Each row is a point on a landscape with many valleys, with its height.
A ball rolls from a point to the lowest of its 2 nearest points, and stops where none of them is lower. Distance is the straight distance between rows; heights are no part of it.
<531> h=29.2: [ 56 -28 -18 -40  25  22 -64 -24 -16  -8  10   7  28 -13 -29  34  69  11
  57 -14  -9  32   1  -6  44 -70 -14 -55  -7   9  14 -12  24  -9   2  17
  -9  -3  44  34  -8 -23  20 -35  12  49   4 -18  33  41 -32  -5  -7  23
  23 -21]
<156> h=85.9: [ -2  38 -36  25 -21  24  52  74  23  29  35  -8 -15 -38  35  13 -12  15
 -15  16 -26  14   5 -23  -2  -5  22 -31 -10 -29  25  41 -10 -14  51 -17
  13 -13 -50   3  10  20 -44   8 -29 -24  14  23 -42 -35  27  48  24 -13
 -17   6]
<456> h=22.2: [ 41  15  -5 -28  27 -79  76 -11   2 -33 -19 -33   0 -18 -15 -27  40   9
  51   5  11 -30  49 -10 -33   2 -19  90  48  -2  22  -7 -26 -37  -6  18
 -42  21  -1  49  33  -9  12  32 -14   2  -6   5 -37  24  -8  26  14 -41
  32   4]
<482> h=18.4: [ 32 -38  38 -57 -26   4 -37   4  54 -11   4  15  35   1 -71  28  72 -16
  55  12 -22  31  24 -16  45 -34  15   8 -26  18 -16  41  29  25  21 -10
  10   2 -31  35 -45 -15   9 -26 -36  44 -13   3  44  31  30 -27 -14   2
   2 -24]
<686> h=33.9: [ 39 -15 -38 -20   9  19 -85 -41 -43 -17   8  13   6 -10 -16  12  55  26
  35  -4   0   6 -10 -32  43 -62  -7 -51 -15  25 -15 -34  15  -2  -1  22
 -52  16  58  15  10  -2 -10  10  12  48  43 -35  -6  64 -61 -22  -2  35
  25 -10]
<10> h=24.6: [  8  12   8  34 -55   6  -7 -14  -4  26 -32  23  12  -9  56  31 -41  19
  -3   7 -15   2  19 -27   2  41  39  -7  17 -29  14  19 -24 -27  29 -12
 -23  -1 -16 -38  25  57  21  31 -26   0  23   5 -24 -14 -13  10  25 -19
 -23  15]
<643> h=40.3: [-36 -40  40  -1  24  14  11  42 -21  19 -28 -23 -19  24   2 -39 -49  66
 -49   5 -13 -10 -57  48 -27  37  21  -5 -12  20  -5 -50  89  19 -22  32
  -9  -6 -14 -13 -29 -10  23  39   5 -12 -16 -33 -27   9 -14  -3 -18 -39
  18  15]
<218> h=39.6: [ 19  33 -41  20  28 -14  18  80 -45   2  18 -30 -26 -16   6 -12  26  33
  26  31  22 -13 -28  10  -5   7  34  -9  24 -19   3 -24  54 -31  29  22
  14  30   7  -9 -28 -17  45  81   6  -1  -7 -13 -59  -6 -13  12   3 -49
  13   6]
<970> h=55.5: [-14  34 -39  22 -14  44   8 -27  27   9  -5 -13  -7 -49 -17  11  52 -29
   2 -50  -4  16 -21 -34  -6  23 -62  -8 -15  47  -6  55 -19   1  41 -34
  36 -42 -23  40  26 -36  13 -60  26   5  -3  -2  21 -46   3 -61  -7  -9
  49  30]
<692> h=20.7: [-51   7   1 -12  10  57  13 -26  17  25 -11 -31 -78   5   5 -75 -50  64
 -86 -33 -37   3 -23  55 -45 -47 -15 -17 -12  45   8 -19  33  19  -9  -3
 -33  -8  28  17  38  18  11  21  -4  12  17 -58  -9 -22  47 -54 -23  -8
  10  13]
<105> h=51.3: [ -5  -7 -18  26 -39  77 -26  -7  -8  49 -18 -31 -13  11  16 -12 -21  33
 -31 -16 -10 -28 -47  22  -9  39  20  -1 -39 -40   0  26 -70  -1  -3 -25
 -55 -22   1  -9  26  41 -48 -20  -8  33  50 -27  12  10 -39 -21  19  -9
 -43   3]
<562> h=40.8: [ -7 -13  48  -7 -50   5 -36  28   8   5 -30  50  31  17 -22  49   6  15
  50  38 -34  33  -1 -36  29  26  51 -20 -19  -7 -38  39  59  26  24 -18
  32  -3 -47 -28 -44  26  30  16 -55  25 -16 -12   2 -43  13  -6  33 -25
  -6  -4]
<129> h=35.8: [-50   8 -81 -19 -25 -41  59 -28 -27 -29  10  -6 -16  -1 -11 -30  17 -51
 -35 -23 -13  17  20   4 -26 -17 -46   5  68  29  22 -27  25  16 -10  23
 -45  -4 -32  32  57   8 -25 -12  12 -33 -33  38  15 -12 -31 -27 -11  20
 -10 -18]
<800> h=61.6: [  9 -62  46  -6  -1  17  21  32 -30  33 -26 -32  30  56 -25   1  28  22
  24  -2 -17   0 -35  46 -26  31  19  28   3 -51  36   2  44   8 -41  20
  -3 -33 -42   7 -27  -8   0 -38 -32   6 -51   9  32  -6 -49  13  -6 -44
 -24 -28]
<844> h=24.1: [ 22 -26   7 -60  28   4 -36 -31  -1 -35  -3   4  -2  19 -56   7  62   1
  53 -13   5   7  -6  12  18 -30  -4  10 -33  19 -11  14  16  14 -22   5
  -3   5  38  27 -27  -7  16 -28  -3  38 -20 -33  34  19 -10 -28 -21   2
  35 -20]
<563> h=70.9: [-33  34 -22 -58 -16 -47  28  -5  41 -23 -34   2  -9   6 -13 -50  44   6
 -27   7  12  14  71 -17  -5 -77 -75  45  59  75 -17  -5  34  25  -7  -2
  13   2   6  22  49 -45   4  16   2  19 -10 -16  19 -28  18 -85  13 -14
  14 -10]
<52> h=14.7: [ 15 -13  15 -22  24 -34  59  -9 -15  17 -15   3  42  30   9  17  -6  -4
  66  -9 -23   5  42  33 -24 -26 -30  -2  53 -50  35 -21  -7 -18 -35  -4
  18 -12   6  23  35  13  26 -34 -25  -3 -45  20  34 -28 -10  45  26  -7
   6 -15]
<381> h=45.9: [-32 -31  50  11 -11  -3 -24   5 -33 -12 -10  48  41  28 -20  52 -21 -37
  53  17 -21  17 -22  -7   5  57  32 -32 -17 -16 -34   7  49  26 -10  -5
  70  -9 -14 -39 -53  18  32 -17 -20 -23 -54  16   5 -45  -5  43   2   7
  -1  -1]
<490> h=48.2: [-24  17 -11 -24 -15 -21 -30 -35  29 -34  -1  11 -35  -2  -5 -46 -16   2
 -62  19  13  -9  24 -30  11 -43 -11  18   4  66 -49 -20  10  25   2  -1
 -28  29  27 -22   2   5 -15  54  13   2  42 -28 -18  18  26 -57 -13  22
   4   9]
<760> h=35.7: [-18  25  16 -15 -28 -18  29  24  31  16 -47  -9 -18  21   5 -32 -24  50
 -18  11  15 -11  15   0 -22  17  -7  52   9  12 -26  20   9  -1  -7 -25
  -6   5 -19 -13  23   2   8  41 -14  15  18 -35  -4 -24  16 -50  29 -44
   1   3]
<110> h=80.0: [ 34   4 -66  12 -19  -3  23  44  -2  33   9  -9  15 -50  41  15  33  -3
 -25  -5   7  25  -1 -14  28  -7 -10 -24  55  -5  32 -11  18 -34  43  20
  -9  -9 -39  16  19 -42  16   6  32   2  -3  -2   9  -5 -34 -20 -14 -29
  11  12]
<369> h=68.5: [-27  44 -13  -7  -8 -27  -2  52  48 -14   9   2   2 -15 -21 -19  38  18
 -15  23 -13  56  43 -32  19 -84 -60  -7  60  74  -4  -9  74  19  34  12
  32   3 -31  19  23 -64   0  20  -4   6 -11  25   1 -23  56 -47   8  -6
   9  -8]
<595> h=66.1: [ 14   1  24  61   1  -1   3  53  -7  55  -8  -5  46   5  51  23 -35  21
 -15  12  31 -33   1  -8   0  27 -21 -25  -9 -39  -9 -22 -38 -13 -16  -7
  33  -8 -16 -31  14 -45 -27   0  24 -24  27  28 -12  16 -29  45  44   3
 -32   3]
<708> h=58.8: [ -9   8 -15   7   1  47   4  -4 -10  17 -45  -9   5 -22  -2  31  24  22
  34 -41 -12  12 -50  -7  -6  47 -26 -18 -28  10 -11  36  12  -7  14 -29
  38 -44 -11  15  24 -24  44 -47   8  17 -21 -43  20 -75 -27 -50   5 -43
  76  38]
<971> h=6.1: [ 37 -40  40 -15  10  -5  42 -41   0  34 -29 -17  40  -3  20  -2  -9  31
  17 -28 -38  -8  21  27 -27   6 -10  24  27 -27  47 -19 -13 -26 -21  -1
 -33 -15  -8  51  35  20  32 -24 -22  22 -15  -5   7   8 -24  33   1 -24
  17   7]
<838> h=5.9: [ -5 -12   5   1  64  17  31   9   5  -6  46 -18 -31   9   4  -6 -22 -25
 -33 -35  -2   2 -36  72 -15  18  15   5 -40 -31  51  13 -22   0 -28   9
  33 -16   8  10 -21  -5  -5 -52  18 -38 -50   9  20 -36  30  49 -45   1
   5  -8]
<911> h=61.8: [ 38  -6  13  55  29 -28   2  20 -47  15 -25   6  53 -16  56  52 -11   7
  36  14  35 -45   6 -12   7  44  -1 -22  -7 -47   8 -51 -50 -40 -24  11
  21  -5  18 -25   7 -22   1  -1  26 -25  20  21 -61  23 -65  76  42   7
  16  11]
<698> h=15.9: [ 34 -24  19   0 -28   7  20 -25  15  40 -28   4  23 -31  66  10 -44  57
 -30  -4 -57  16  44  -8  -1  -6  16   4  23 -19  62  -8 -22 -41   7   4
 -74  -9 -21  19  56  49  -3   8 -36  12  29  -8 -24   9 -15  35  21 -19
  -1   7]
<78> h=34.2: [-39 -31  17 -15  56  22  13  -3 -63  12 -25 -25 -28  38   5 -39 -37  73
  -6 -22 -21 -11 -62  77 -41  27  11  -5 -23  -4  21 -42  64  -1 -46  18
 -17 -10  26   4  -2  18  44  22  -8   5 -31 -56 -16 -32 -31   4 -16 -49
  45   1]
<241> h=36.8: [  2  25 -59  -8 -35  31 -24  -9 -37   4  31   6 -37   7  -2 -10  26  16
  31  31   0 -35   3 -23  24 -50  23 -46 -13 -19 -28   8 -18  10  18 -16
 -40  25  35  -6  10  57 -40  45 -31  23  49 -10 -44  41 -22   4  23  36
 -39 -18]
<664> h=40.2: [-41  19 -47 -12 -27 -55  30 -44 -19 -44  14  11  10  12 -30 -47  23 -56
  16   5   5  -9  38 -17 -20 -27 -54  -5  89  48 -46 -38  32  36   5   3
 -19  20   1  21  38  10  14  33  19  -3 -18  47  11  26  -8 -38  -3  37
 -33  -2]
<896> h=25.0: [-46   9  40  22  12  45 -65 -49 -17   7 -20  31  -6  52  -4  -1 -72  20
 -18 -30 -15  24 -41  26 -17  16 -22 -44  -9   9 -31 -21  35  28 -22 -24
  42 -11  46 -43  14  17  45  -5   6  14 -16 -12  35 -38  16 -34  -3  13
  -8  -3]
<917> h=82.7: [  1  23 -41  35 -26 -23  53  38  -1  19   6 -17   4 -49  23  -7   3   0
 -20   8 -14   3  10 -27 -18  23 -11  -1  54  -3  22 -16  14 -27  45  15
 -19   2 -57  23  29 -10  -4  30  -2 -31   6  33 -49  -1 -15  25   3 -23
  -3  21]
<97> h=26.0: [ -8  33 -40 -33  -8 -39  70 -59   9 -29 -37  13   6 -41  27  -8  19 -19
  16 -11 -29  20  67 -27 -12 -27 -50  21  54  26  13   7   2 -11  18 -12
   0 -13   6  28  62  17  41  -3  -7 -11 -33 -20  -1 -78  -5 -25   4 -21
  59  30]
<707> h=13.5: [  7  -6  43 -46 -23   5   9   5  54   4  20  21  40  -2 -48  15  37 -31
  59  20 -12  -4  30  -1  14 -25   3 -20  -3  -6 -38  35   9  27  34 -41
  68  13 -17  33 -36  -4  40 -16 -28  33 -14  23  27  11  59  -5  -2  19
 -19  -8]
<111> h=44.4: [-16  26 -31 -26 -13 -52 -18 -42 -16 -48 -13  24  -7   9  -3 -41  18  -9
  10  20  30 -16  30 -29   6 -30 -27  18  52  53 -62 -38  22  15   2   5
 -19  38  53  -8  19   2  30  71  28  21  15 -18 -19  27  -9 -60   3  12
   6   6]
<723> h=50.6: [-24 -38  44   7  39 -11  11   5 -50  -9  -7  28  34  25  23  32 -50 -16
  27   8  -6 -19 -40  32  -7  73  29 -21 -35 -33 -15 -26  25   8 -39  11
  65  -6  13 -34 -51  12  36 -12  15 -37 -53  -6 -20 -48 -28  70  -3  -2
  41  21]
<716> h=45.7: [ -8  16 -19 -19  49 -36   3  42 -49 -37  26 -19 -43  27 -23 -30   5  30
  32  23  14   6  -2  28 -17 -22  22   4   6   2   5 -40  51  -9 -15  38
  -4  27  37 -12 -29  -3  12  67  -7 -10 -13  -9 -44   4   8  23  -3 -14
   6 -26]
<615> h=14.4: [ 22  14  -7 -14  13 -47  44   0  -8 -25  22 -15  13   1 -24  -2  36 -23
  65  22  19 -38  38 -15 -16 -11  -6  33  22 -20 -10   5 -35  -9  -5  -6
   3  24   9  33   5   6 -18  13 -18  -2  -1  33 -31  35  -1  46  15  13
 -10 -11]
<312> h=7.8: [ 18  20  43  16 -19  -4 -12  -1  25  23  12   9  55  22 -35  13  18 -41
  53  14  23   0  22  -1  -8   0 -19 -19  49 -22 -32   9  -5  19  21 -34
  62   9  -1  -1 -23 -28  53  -7  -3  20  -7  52  45  38  32 -15   9  19
 -63 -11]
<256> h=50.5: [-26  -9 -37 -24  19 -10 -26  35 -46 -29  20 -10 -59  45 -13 -28 -14  27
 -23  22  16 -11 -27  24   4 -28  36  -9 -36  11 -22 -35  44  13 -37  38
 -38  24  39 -37 -28  20 -28  52   3 -17  10 -45 -31  19 -17  -6  -6   6
  -2 -31]
<152> h=45.0: [  2  -3  16  36 -11 -26   8  29 -11 -23  -4 -12 -10  -3 -22  22   3 -39
   7   8  31 -33 -25 -28  -9 102  43  73 -47 -17 -11  40 -51  -6 -16   7
  -1   1 -42 -16 -42  11 -62  -7  -3 -47   6  28 -45  13 -24  47   9 -14
  12   7]
<757> h=59.9: [ 23 -34 -41 -26 -32  19  -4   8 -24  15  21  -4 -32  -7  32   4   3   2
 -29   8 -13   6  18  30  38 -27  80   8 -18 -50  78   9 -47 -24  -9  39
 -94  -4  -7 -15  -8  59 -51  -4 -37   6   9 -21  -4  12 -27  24 -15   5
 -53 -37]
<587> h=49.8: [ 29 -10  33  30  -3 -10 -27   5   2 -13   3  18   0 -19  24  37 -17 -24
 -11  17  38 -22   8 -15  33  47  73  25 -51 -33  16  15 -64 -27   2  11
 -10  21  -7 -36 -40  19 -26  10  -2 -28  23  10 -41  34  13  44  -4  13
 -14   4]
<488> h=69.7: [ 36  16   3  44 -25  10 -11  63  19  68  -1  -7  40  10  53   3 -19  25
 -33  28  42 -30  27 -10  23 -29 -18 -21  12 -43   1 -12 -56 -21   7  -3
 -19   5 -21 -42  17 -48 -48  20  15   4  63  18  20  52  -5   0  43  18
 -79 -18]
<526> h=54.7: [-23 -40  51 -20 -13   4 -28 -62  54 -35   4  36   3 -12 -13   2 -38 -65
 -52   2   3 -10 -14 -24  22  39  17  33 -62  40 -50  20 -22  37  -2 -18
  20   7  -6 -17 -58  11 -11 -28  29 -22   7 -12  19  16  37  -9 -46  44
  31  36]
<865> h=31.5: [ 18  56 -15  21  35 -51  18  70 -19 -21  19  -7   6  -8  11  -2  19  19
  58  49  43 -39   5 -22  -5  -8 -13  -1  49  -7 -34 -34   7 -29  28  -4
  59  42  31 -11   3 -29  33  70  20   4  21  19 -71  22   9  29  31 -10
  11  20]
<263> h=57.2: [ 40  16  -1  41  47 -15 -25  19 -36 -12 -25   6  14 -10  39  57   1  12
  37 -10  50 -14 -27  -8  13  52  14   7 -48 -32   3  -2 -49 -48 -30  -9
  38  -3  33 -41   4 -24  15  -8  32 -17  19 -28 -24 -29 -41  20  36 -18
  51  16]
<306> h=56.6: [-19 -58  30 -16  18 -21  54  26 -47  10 -31  -8  45  53   4   4  -3  -2
  30  11  -5 -28 -36  56 -18  48   4  14  21 -50   8 -27  53  13 -46  15
  41 -21 -17 -13 -33  -1  30 -22   0 -18 -77  -3  16 -32 -63  37  -4 -30
  13  -5]
<375> h=35.9: [  8  -9  32 -11 -49 -12  30  35  27  10 -44  30  33   4   3  58  11 -17
  45  14 -21  20  14 -30  15  55  40  33 -10 -21 -14  60   8  -7  22 -25
  31 -20 -65 -20 -25  24  19 -17 -42   3 -30  -9  18 -74   5  -7  29 -52
  17  12]
<182> h=47.4: [  7 -16  16  -2 -26  25  24   3  29  28 -33 -22  42 -13   0  -9  16 -11
   9  -1  39 -59 -30  -5  -6  63 -29  25 -19   9 -67  26 -28  18  19 -43
  31  -3 -26  16 -25 -35  17 -15  46  17  25 -18  26  26 -27 -38  -5  -3
  18  39]
<770> h=23.3: [  6  46 -25  39  22  37 -45  -9   2  -1  42 -14 -20 -18 -21  10  11   1
   5 -23  -3  22 -17 -24  -5 -31 -29 -39 -14  14   6  11 -16   1  22  -9
  16  -5  23  14  31 -26 -28 -24   9   4  28  25  -5  10  15   6   7  29
  -5 -10]
<73> h=20.8: [  1  29 -34 -13   8 -41  50 -44 -30 -14 -32  22  36   7  19  34   5 -34
  69 -17 -32  36  60 -13 -17 -36 -54 -27  79 -22  33 -23   4 -27   0  -4
   4 -19  10   4  71  22  43 -19 -11  -8 -47   7  34 -63 -25   7  38  -6
  23  -6]
<320> h=14.1: [-28  49   4  37   2 -15  -8   2  -7  -7  -6  -5  12  47 -36 -17  -7 -18
  24   0  39  -1  -7   0 -37  16 -56  -5  54   4 -41 -15  13  21   1 -21
  46   2  14 -14  19 -46  29   5  30   1 -12  43  35   6   6 -38  11   4
 -46 -14]
<329> h=13.6: [ 47 -54  -2 -53  39  -7   3 -15  36 -16  50   3   4 -39   0  18  35 -38
 -18 -12  -6  34  24  24  43 -58  18  -9 -18   4  64   4 -16  -9  -9  30
 -11  -2  -1  39 -34 -19 -20 -63  11  -3 -23   7  43  19  28  37 -53  30
  15 -20]
<673> h=30.4: [-21  22  17  22 -32  -5 -17 -52   7 -11  -5  38 -15  -7  38  12 -72 -18
 -42 -13 -38  46  34 -22 -10  15  23 -11  25   6  31   7  -2 -14  21   7
 -29  -4   2 -32  31  52  21  18 -16 -26  -9  22 -10 -34  41   4 -12  13
 -25   2]
<852> h=53.6: [ 59   5  45  56  49   8 -62  26  -2   1   3   5   9  -3  23  54   0   2
   6 -20  49  -6 -39   6  18  51  52  12 -69 -43  34  16 -66 -39 -19   5
  30  -2  26 -44 -35 -33   2 -21  24 -13  20   1  -4  10  10  32   7  -6
   1   0]
<825> h=7.2: [ 54 -37   6 -26  14  -8   3 -55   3   3  28  17  25 -14  27  27  14 -52
  12 -26  18  -9  42  34  39 -33  24  -7  -9 -42  55 -11 -79 -23 -26   7
 -16   0  37  16 -14  24   7 -64  11  11 -16  12  47  39   3  34 -25  47
 -20 -15]
<907> h=52.0: [ 35  -1  12  -5  -4  52  12   2  60  38  -3 -28  23 -56 -14  -4  50   6
  14 -26  12 -25 -20 -10   4  14 -36  -1 -26  27 -25  47 -29   0  50 -47
  39 -15 -22  57 -17 -58  31 -43  26  46  32 -15  32  20  20 -53 -11  -6
  26  32]
<657> h=7.5: [-68  -1  -1  -1  19  42 -13 -23  15  -2  48   8 -56  12  -7 -31 -74 -12
 -76 -24 -46  34 -20  37 -10 -43  -4 -53 -23  27   4 -11  23  41  -4   6
   9  -8  17 -15   6  23 -24 -17  -3 -30 -20   9  12 -24  67   8 -37  51
 -24  -5]
<65> h=55.9: [ 13  -2 -14  29 -35  56 -43 -20 -16  41   2   5 -22  -1  49  17 -35  17
 -38  -4 -10  -9  -4  23  30  -2  60 -11 -36 -54  59  16 -93 -22  -2   8
 -74 -18  19 -38  32  64 -38 -15 -25  23  42 -10   1  12  -8   5   9  13
 -70 -18]
<496> h=65.9: [  9  47 -21  29  13 -30 -30  43  16 -36  42  10 -21 -40  -2   5  30  -2
   2  22  -3  42  18 -54  33 -42  -2  -7  35  44   8   0  46 -20  51  21
  17  23  -7   2 -10 -29  -1  49   1  -7  11  32 -39  -4  45  -4  -6  -4
  18   0]
<343> h=31.0: [ -8  20 -57 -25  13 -53  80 -12   4 -32   7 -12  -7 -27   0 -16  31 -53
  -6 -20  12   1  32  -7 -13  -9 -48  42  44  22  16   4 -16  -8  -4   4
   7  -1 -16  38  33 -22  -3 -28  25 -29 -36  11   8 -36  -4 -11 -13 -10
  39  11]
<112> h=77.2: [ 24 -26 -58 -15 -23   0  25  24  10  41  -9  -5  20 -53  64 -12  -2  27
 -67  10  17 -12   2 -14  38 -25 -17 -24  35  17  -7 -39  13 -17  26  11
 -38  10 -20  12  19 -29  -5  24  44   7  33 -31   5  29 -44 -32  -9 -10
  16  34]
<876> h=13.8: [ 17  -4   6  34  14   8 -27 -77 -23 -21  33   5  17   6 -16  20  12 -72
  17 -31  23 -13  -9   9  -2   9  -9 -27   0 -20  19 -14 -57   5 -13   1
   3  -8  34  -1  -7   9   0 -56  30 -10  -8  57  31  59 -16  28 -20  68
 -46 -11]
<109> h=29.1: [-29  27  50  32  19   0 -27 -64  10 -12 -38  14 -17  21  23 -20 -78   3
 -56 -37 -12  37  -3  18 -39  45  -3  25  16   9  10  -8   6 -12 -21 -11
   8  -1  31 -35  36  21  50  14  15  -5 -11 -10  16 -54  41 -35 -15 -12
  11  11]
<940> h=27.2: [-67  13  16 -17  40  26  13 -22 -22  -2 -29 -22 -61  25 -31 -60 -17  77
  -9 -34 -30   0 -27  45 -67 -23 -29  -5   0  50   2 -29  78  17 -25  14
 -18  -4  34  28  28   0  40  28 -24  12 -23 -47 -26 -34  25 -34  -9 -32
  48   9]
<47> h=60.8: [ 10 -30  59  -2   9 -16 -58  -2  57 -29  19  17   7 -37 -24  -1 -13   2
 -43  32 -15  27  23 -56  29 -27   1   9 -18  59 -18 -13  24  18  16  20
 -12  20 -17   5 -33 -31 -39  16  -3  -6  38  17 -23  54  54  18 -15  36
  25  17]
<839> h=61.1: [ 10   0 -30  14  20  14 -33  15 -43  -2 -15   1  -1   2   4  33   7  20
  20 -15  13  15 -43  -5   9  32   6 -22 -31 -10  -3   2  14 -13 -16   1
  10 -18  16 -20   0 -15   8 -17  19   3 -10 -34  11 -40 -54  -8  11 -21
  35   3]
<504> h=58.0: [ -2 -46  33 -34  21 -20 -32 -57  30 -58  34  30  -8 -41 -18  -7 -18 -44
 -29  18 -19  -4  15 -35  27 -16  25  -4 -32  63 -27 -24  12  25   6  18
 -14  31  22  21 -53  15 -19   0  15 -19   8   6 -30  47  42  36 -52  54
  42  35]
<49> h=14.5: [-66   7 -18  12   6  55  -1   6  -2  19  12 -21 -78  35   2 -58 -67  28
 -94 -22 -14  -2 -64  58 -30  -9   8 -24 -35  14 -11 -16  20  33 -13   4
 -15 -10  26 -30   5  17 -15  19  14 -12   5 -43   7  -8  32 -39 -24   5
 -31  -1]
<934> h=63.6: [ 30  11  18  18  47 -44 -54  40  29 -48  43  26   0 -52   9  24  10 -22
 -16  30  13  25  17 -49  53 -32  13  -2   3  35   6 -26  22 -25  27  32
  28  38  11  -8 -42 -41  -4  26  32 -15  20  24 -41  23  57  36 -26  25
  40  16]
<803> h=12.2: [ 31  -5  -3 -11  76  13 -10  22  47 -23  53 -16 -33 -34 -11  15  17 -16
 -35 -37   7  35 -16  20  20 -37  -3   2 -62   2  57  27 -36 -12 -14  13
  27 -12   7  22 -23 -49 -37 -73  27 -23 -10   2  22 -14  51  34 -37  17
  29 -15]
<851> h=30.9: [  4 -20  18  22 -66 -18   1   9  13  19 -37  35  43   1  32  54 -20 -37
  -5   5  -2  17  19 -37  19  64  32  22   3 -20  -2  40 -31 -15   8 -10
  -2 -16 -56 -32 -12  29  -8 -22 -12 -19  -7  14  21 -33 -26   1  13 -14
 -10   8]
<115> h=65.8: [  0 -33  -2 -11  -5  35   4  32 -38  13  10 -25 -11  56 -27   7  25  -6
  28  -6 -17  -1 -31  56 -11  18  45  15 -31 -78  41  36 -10  14 -46   5
  -8 -28 -19  -9 -36  32 -39 -43 -44  -4 -38   7  34 -32 -38  22   1 -22
 -51 -51]
<96> h=73.5: [ 15 -18 -46   3 -56  28  17  30  28  59  16  -6  50 -33  47 -11   1 -20
 -54  31  29 -37  10 -15  40 -30 -30 -33  17  -9 -34  -1 -34   9  35 -15
 -15   2 -44  -5  -4 -32 -41   4  34   7  55   0  43  50 -21 -30   1  37
 -43  24]
<295> h=42.0: [ 12 -11  26   3 -16 -11  20  26   4  24 -50 -15  29  26  -8 -12  13  24
  18   7  42 -36 -30  18 -17  57  -2  46  19 -10 -38  -3  18   0   0 -19
  20   1 -15  -8 -14 -40  48  23  18  21  -7 -18  19  16 -29 -44   7 -49
  -4  15]
<679> h=14.2: [-29 -13  12 -14  26  38  31  -2   6  17  32  -7 -27  -7   2 -14 -48  21
 -21 -10 -52  17  -2  41 -20 -22  14 -41 -25  -7  32   7  14  13   4  -3
  12  -9  -1  25  -2  31  -6 -11 -30 -13 -23   4 -16 -30  48  57 -16   0
   0   1]
<711> h=18.3: [  9   5  36  41   7  25 -36 -42  25  -3  36 -10  21   6 -50  15  11 -47
  16 -27  -5  13   2 -20 -11  -2 -42 -23 -17  10   4  21 -43  17  -8 -14
  16 -19   1  22   0 -20 -35 -72   8 -15  11  64  40  48  25  25  -2  59
 -38 -20]
<847> h=35.3: [-40 -22   9  10 -65  -3   0 -34   5   6 -28  23   9  30  -1  14 -35 -43
 -23 -11 -13   9   1 -21  -3  55  -4  40  -6  -1 -17  26 -20  19 -16 -11
 -24 -18 -46 -18   9  46 -44 -38 -11 -18 -13  20  31 -15 -29  -6   4  13
 -12  -9]
<76> h=51.7: [-17   7  55 -31  14 -26 -42 -73  59 -51 -17  15 -24   6 -18 -41 -31 -29
 -63   9  25 -12  21 -19 -14  -2  -7  70 -34  56 -43   8 -33  29 -24 -21
   8  28  36 -23 -15   4  -5  14  20  -4  32 -30  17   1  57 -47 -24  27
  17  16]
<607> h=44.0: [ -3   8 -35  -3 -66  69 -29  17   5  37   0  -4 -25   3   9  -8   4  40
   5  32 -14 -27  -6 -17  15 -21  39 -34 -35 -25 -27  46 -32  20  30 -30
 -52   4  -3  -9  -1  62 -56  26 -49  51  69 -30 -17  26 -16 -18  37   8
 -59  -4]
<965> h=22.8: [ 21  33 -23  -5   0 -36  51  42   1   3  33 -34   3  -6 -14 -40  30  23
  40  48  30 -49  30 -12 -16 -41 -25   4  52  -4 -31 -23  -5  -2  23  -6
  -1  38   5  29  17 -18 -12  60  -3  15  38  31 -52  66   8  28  27   2
 -28  -5]
<527> h=29.5: [  2  49 -45   8  26  32 -33 -10 -10 -15  63  -2 -53 -16  -4 -29  -2  28
  -1  11  -4  -4  -6  -9   9 -84  -1 -67 -16  16 -12 -16  -2   4  28  -2
  -5  29  60  11  12  22 -19  39   0  13  52  -1 -44  29  40  12   0  44
 -15  -7]
<273> h=29.4: [  8   5  14 -24   3 -17  29  20  23  -4 -21 -31 -17  -7 -40 -22  37  42
  17   3  -6   8  17  -8 -25  -4 -13  60   6  24  13  20  24  -7   1  11
 -27   1 -27  39  15 -19 -13  12 -35  13  -9  -7 -19   3  14 -13  14 -55
  27  -2]
<255> h=19.8: [-63  14  29  36  10  38 -31 -16  -7   2  -4  -8  -9  73 -49 -23 -27  -6
 -19 -19  13  -2 -61  31 -37  22 -43 -17   5  14 -35  -1  40  54 -24 -15
  43 -17  12 -24  -3 -31  10 -34  20  -3 -25  35  51   6   5 -35 -15  19
 -40 -18]
<963> h=64.4: [ -8 -34 -46 -43  -3   1  43  43 -45  21  13 -19 -35  32  13 -14  -3  12
  -4   6 -21   1  -3  65   2 -15  53  12 -15 -58  52   1   7  -6 -40  28
 -51  -8 -10  -5 -17  44 -38   7 -38  -9 -34 -31   4 -29 -33  27  -5 -26
 -32 -43]
<814> h=40.1: [-16  16  -5  25 -47 -15 -34 -22 -16 -33 -19   4 -32  24 -49  15  14 -42
   5  -4  17   4 -13 -42 -12  72  32  77 -33   3 -19  55 -38   3 -10   4
 -50  -3 -31 -27 -16  38 -65  -2 -22 -19  13  22  -5   7 -26 -14   9  -7
 -13 -16]

Where does a ball stop that starts at each point below?
<47> -> <971>
<963> -> <825>
<563> -> <971>
<112> -> <851>
<907> -> <615>
<839> -> <851>

Call two points neighbours if one is among the 2 nearest of the other. Go from one point of each pair to the other, from neighbour to neighbour, staying as low as possible. Name the highest point that can't be avoided.
<838> and <825> -> <329>
<971> and <312> -> <673>
<657> and <838> -> <679>

Write out the way that a ball takes from each point below.
<708> -> <970> > <907> > <182> > <295> > <760> > <273> > <456> > <615>
<110> -> <112> > <96> > <488> > <595> > <911> > <263> > <852> > <587> > <152> > <814> > <847> > <851>
<115> -> <800> > <306> > <723> > <381> > <562> > <375> > <851>
